Each row is a point on a tangle of strands that fork, close into loops and nearly touch. The rows are in no order.
(in the rows, 128 means zero)
Two points are linked if the straight distance between their rows is under 112. Some points are linked to none.
k_918: [ 87 152 119  83 126 130 117 113 119 125 111  81  94 110 128 206 121 126
 153 126 121 129 146]
k_904: [ 74  88 140  95 137  91 167 144 148 138 109 135 171 190 181 110 154  88
  71 106 180 122 153]
k_60: [150  94  75 175 137 166 123 111 197  86 134 132 144 128 114 124 130 115
 127 154 121 140 109]
k_508: [130 132 124 117 143 169 131 118 206  78 173 137 192 101 105 131  93 103
 125 132 119  77 118]
k_842: [142 165 140 137 165 149 135 109 110 141 149 128 155 103 163   8 124 110
 117 114 129 127 163]
k_406: [195 161 111 122  98 177  98 105 137 114 147 146 129  72 129 172  99 127
 109 124  78 127 131]
k_487: [118 104 112 114 142 173 142 115 182  87 135 131 171 103 142 128 104  92
 123 144 127  71 101]
k_560: [ 82 132  94 127 147  94 167 168 160 133 131  38 133 160 121 176 154 139
 133 102 148 121 101]
k_661: [134 148 145  97 141 133 120 134  90 127 167 147 129 101 157 107 106 114
 137 156 129 114 138]
k_649: [ 81  69 123 121 131 136 123 137 147 112  71 161 168 155 169 101 163 112
 101 131 142 100 112]
k_26: [ 77  95 165 107 169 125 162 103 173  91 130 124 166 188  79 144  99 102
 113 133 144 115 178]
k_764: [148  57 175 161 154 121 135 136 133 110 159 193 123 148 134  91 127 135
 138 141 117  99 116]
k_110: [158 192 127 133  88  90 109 108 107 180 138  93  68  95 108 171 101 160
 135  92 111 178 149]
k_283: [128  71 133 104 107 124 130 155 124 113 138 173 157 134 150 183 125  92
  95 149 153  94 124]
k_655: [ 76 218 130 114 124  95 156  96 103 162 108 122 118 139  92 115 128 129
 144 167 194 157 140]
k_198: [126 162 134  97 106 163 105 109  89 136  88 103 142  96 140  91 123 117
 124  86 129 103 113]
k_151: [181 159 113 158  82 114 111 127 139 147  94  82 104 122 101 132 132 138
  87  80 129 185 130]
k_890: [133 150 136 152 172 139 144 120 129 127 172 152 124 143 139  24 128 141
 140 155 132 147 158]
k_268: [162 179 100 148  93  94  90 128 113 187 152 116  55 101  96 197 139 168
 139 120 133 169 121]
k_445: [ 93  97 149 123 131  91 133 166  96 136 104  90 105 156 130 142 146 157
 170  88 137  97  70]
k_982: [136 102 169  86 158 118 132 147 114 117 174 152 137 102 190 141  98  97
 126 144 106  95 147]
k_635: [142 137 123 155 118 111 136 132 121 144  89  78 106 137 121  96 144 122
 115 108 148 176 130]
k_177: [160 171  75 160  83 150  92 119 140 127 130 153 146 143  60 139 139 122
 121 161 162 151 119]
k_826: [197 124 100 188 123 175 122 107 187 119 149 103 128  99 149 137 100 167
 118  75  50 138 109]
k_62: [ 93  39 178 147 150 116 141 134 129 116 116 184 116 160 154  94 147 149
 134 128 126 119 122]
k_679: [164 103  86 161 138 185 131  94 167 103 114 131 141 101 138  98 124 114
 135 139  85 149 120]
k_650: [172  99 188 140 150 179 106 126 111 108 155 185 130  97  85  96 110 151
 173 131  87  86 118]
k_788: [ 78  80 200  96 153 140 131 102 125  95 134 168 154 154 104 131 120 144
 143 133 136  85 138]
k_812: [ 79 124 116 117 136  92 151 133  66 162  74 115  67 138 168 127 178 146
 138 146 110 177 122]
k_371: [ 79 105 115 126 131  85 176 162 132 134  65  80 160 175 116 142 170 100
 110 122 174 139 123]
k_490: [170  77 112 148 130 162 127 118 125 122 103 149 126 106 175 103 121 109
 108 142  91 151 136]
k_469: [ 68 184  99 126 131  59 171 154  89 166 110  96  78 133 117 165 163 160
 187 169 142 165 113]
k_844: [ 91 151  97 148 126  87 162 171 164 122 145  61 116 168  70 195 150 173
 153 103 142 119 102]
k_753: [103 148 137 111 162 106 144 118  81 153 135 103  82 112 193  99 120 139
 152 118 103 149 144]
k_94: [ 63 127 186  91 144 122 120 118  98 108 117 138 155 172  91 121 119 140
 144 128 156  96 128]
k_553: [165 185  54 144 120 160 131 119 180 137 159  82 145  85 149 119 130 136
 119 111 105 144 112]
k_45: [ 42 205  98 115 133 122 144  86 121 125 117 136 160 170  72 103 124 127
 159 188 182 121 145]
k_897: [124 142 147 105 139 125 128 134 107 138 126 127 159 112 195  42 144 114
  97 115 132 116 119]
k_122: [ 66 117 100 116 128  88 189 181 147 133 102  58 160 183 117 162 158 115
 126  96 165  96 113]
k_805: [165 197 108 160  98 141 106 108 125 136 132 173 138 106  66  71 130 105
 128 181 172 153 143]
k_523: [124  91 141 124 143 152 130 133 143 111 116 146 153 147 162  50 152 108
 111 116 138  96 103]
k_9: [173  99 178 128 141 171  97 109  70 123 121 191 133  92 144  66 109 148
 161 133  63  97 109]
k_986: [ 72 161  96 112 127  85 166 154 101 138 115  94  98 161  84 194 158 157
 158 167 138 141 124]
k_200: [156  80 154 106 104 148  89 120  88 128  79 158 132 116 133 117 117 104
 116 116 120 103 130]
k_327: [128 178 110 117 132 115 117 115 176 130 183 110 100 134  88 211 112 140
 126 129 138 155 172]
k_792: [171  61 135 165 144 141 142 142 160  98 168 163 142 116 145 115 101 130
 120 121  95  82  94]
k_784: [155 127 127 144 104  91 133 176 104 136 126 105  92 133 126 149 145 153
 148  97 150 120  76]
k_670: [170  92 171 125 109 153  81  98  71 132  82 157 115  97 157  97 109 139
 134 100  80 124 132]
k_340: [189 113  97 159 111 120 103 146 151 124 189 129  79 125 123 196 125 185
 139 120  91 136 103]
k_551: [144 135 106 125 134 130 123 127 188 112 169 129 125 137  94 191 109 116
 108 157 134 141 164]
k_529: [102 110 144 100 116  76 120 164  81 150 114 144 150 180 141 114 162 106
 112 138 175 133 124]
k_102: [181 175 106 108 102 155 110 112 118 144 133  98 118  71 156 164  97 124
 120  93  79 137 144]
k_512: [ 95 159 147 110 172 182 105  98 113 106 142 160 133 106 131  38 126 146
 180 166 102 103 132]
k_682: [ 91 148 134 128 152 164 109 106 165  83 155 148 174 160  71  93 108 113
 148 156 141 103 148]
k_966: [109 119 103 143 117  95 146 149 120 140  62  88 121 157 116 113 174 113
  95 107 153 173 138]
k_202: [161  99 105 139  87 105 120 168 109 117 108 162 143 140 121 161 152  91
 105 153 166 114 103]
k_203: [180 125 178 134 123 185  94 111 130 100 156 182 146  97  86 122 101 124
 138 139  98  93 139]
k_112: [110 155 124 107  96 136  89 100  82 138  53  99 116 106 122 129 142 126
 144 112 128 130 122]
k_439: [138 133 153 126 163 156 135 115 178 102 190 139 169 124 101  87  98 106
 120 141 127 106 155]
k_990: [139 148  94 146  90 132 100 143 152 138 135 100 120 141  74 197 135 153
 131 107 135 143 111]
k_126: [ 72  70 193  81 155 147 116 111 136 101 144 214 165 152 152 117 110 128
 129 154 125  90 163]
k_165: [159 181 104 119 102 169 101 130 128 122 133 111 147  86 123 123 123 125
 133 114 124  81  87]
k_441: [178  95 123 173 126 148 114 147 150 112 169 143 116 115 126 143 115 155
 145 126  96 113  96]
k_488: [101 170 147 103 140  95 134 107  49 187 129 110  68 106 178  87 127 150
 161 129 125 175 142]
k_68: [159 142 110 143  89  81 119 160  78 158 124 109  67 115 126 170 158 149
 141 108 133 164 100]
k_734: [143 139 158  82 128 105 131 142 131 135 167 132 158 153 109 154  99  84
  86 145 174 115 165]
k_780: [196  87 131 181 120 161 152 107 165 125 132 106 146  78 157 127  74 141
 102  57  44 123 126]
k_435: [ 86  61 184 120 144 116 127 141  91 135 110 177  99 163 179  92 156 174
 152 113  99 118 120]
k_93: [174  45 144 154 123 151 121 117 104 130  83 152 121  91 188 115 106 116
 106 105  69 144 135]
k_226: [ 93 117 140 119 132 112 128 151 108 125 110 138 149 177 105 119 137 129
 134 135 182 104 114]
k_301: [ 81 166 103 123 126  68 162 158  66 165  94  74  61 111 156 142 172 151
 165 131 131 164 103]
k_25: [102  91 170 120 152  93 124 152  86 134 104 114  88 139 157 105 151 161
 157  94 110 117  93]
k_988: [100 135 127 143 116 100 143 150 155 120 132  99 113 169  53 195 146 150
 153 149 143 146 129]
k_863: [204 153  67 171 125 158 136 123 177 120 167 100 140  87 169 128 115 138
  99 102  72 151 124]
k_722: [102  57  92 124 128 142 142 120 177  90  96 144 173 133 141 144 131 106
 123 157 143  77  89]
k_199: [166 150 125 127 117 143 114 126 107 125 148 166 145 114 116 102 113 112
 113 156 149 132 149]
k_146: [116 100 135 120 175 103 154 147 122 127 155 122  98 139 185 113 140 130
 136 152 122 150 146]
k_342: [131 200 114 171 115 134 114  96 156 147 148  99  80 127  45 147 132 182
 141 108 137 180 127]
k_913: [ 83 203 111 112 145 164 128  95 161  93 139 123 170 131  77 101 114 109
 153 158 168 117 136]
k_828: [ 62  69 152 113 138  74 151 164 108 139  93 165 160 221 158 131 168 117
 108 131 158 124 134]
k_288: [112 107 149  87 103 147  94 117 100 114  62 134 149 126 110 142 138  91
 116 132 142 117 134]
k_150: [203  56 157 158 123 139 136 116 121 127 111 128 125  89 172 131  84 135
 115  73  52 129 137]
k_434: [104 121 153  98 149  98 164 143 149 119 151 115 167 156 148 144 115  77
  82 120 166 104 156]
k_674: [146 220  44 129 104 180  99 120 153 128 143 114 140  73 123 125 139 136
 130 130 127 110  93]
k_395: [147 150 135 105 135 146 125 106 137 143 146  98 110  89 138 154  91 107
 113 123 107 142 182]
k_908: [167 127  85 160  84 145 114 133 173 124 111  85 117 131  98 168 140 149
 103  78 118 152 108]
k_278: [105  68 168  79 139 135 117 131 121 118 141 185 159 116 178 132 108  94
 109 143 128  76 135]
k_518: [128 214 129 128 107  81 131 114  92 199 117  96  78  93 117 139 122 138
 132 116 162 169 142]
k_407: [162  72 104 173 133 135 142 141 209  96 159 144 128 142 113 162 117 103
 104 146 125 138 139]
k_120: [172 143  86 155  81 119 112 158 142 132 106 139 151 152  89 155 158  99
  99 148 171 128 105]
k_940: [ 72 109 115 130 137  81 146 138  93 161  56 107 103 171 162 112 189 130
 111 143 145 192 124]
k_209: [168 100 143 124 118 177  90  93 143  94 148 174 134  87 103 179  86 122
 127 149  87 114 139]
k_847: [153 189 126 105 138 137 120 107 151 149 198 115 103  91 120 153  86 136
 118 132 115 151 180]
k_943: [105 107 153 148 183 121 159 136 121 128 169 157 123 179 169  66 148 134
 142 159 136 150 156]
k_443: [ 87 197 142 110 119  70 149 108  69 191 109 112  92 119 132 103 132 127
 142 140 181 174 151]

A fork is a point with three links, a tip a point with one. Leave the first point through the second and follow the links. Name the first fork or tip that comes.
k_940; k_812 => k_988
k_435; k_62 => k_340
k_327; k_551 => k_93
k_177; k_805 => k_278
k_487; k_722 => k_443
k_986; k_469 => k_966
k_102; k_406 => k_670

A piece is all that can be reached along the links. How many separate loops has the piece of each point below (a circle has one, a figure eight two, a Y none), and how many tips (points with one link)?
k_441 => loops 1, tips 1
k_828 => loops 1, tips 1
k_908 => loops 2, tips 0
k_203 => loops 2, tips 0

Name the points in between on the shortest way along the links from the first point to the second, in order.
k_406; k_198 => k_209, k_203, k_650, k_9, k_670, k_200, k_288, k_112
k_679; k_553 => k_490, k_93, k_150, k_780, k_826, k_863
k_122; k_469 => k_560, k_844, k_988, k_986
k_982; k_904 => k_278, k_126, k_788, k_94, k_226, k_529, k_828
k_327; k_490 => k_551, k_407, k_60, k_679
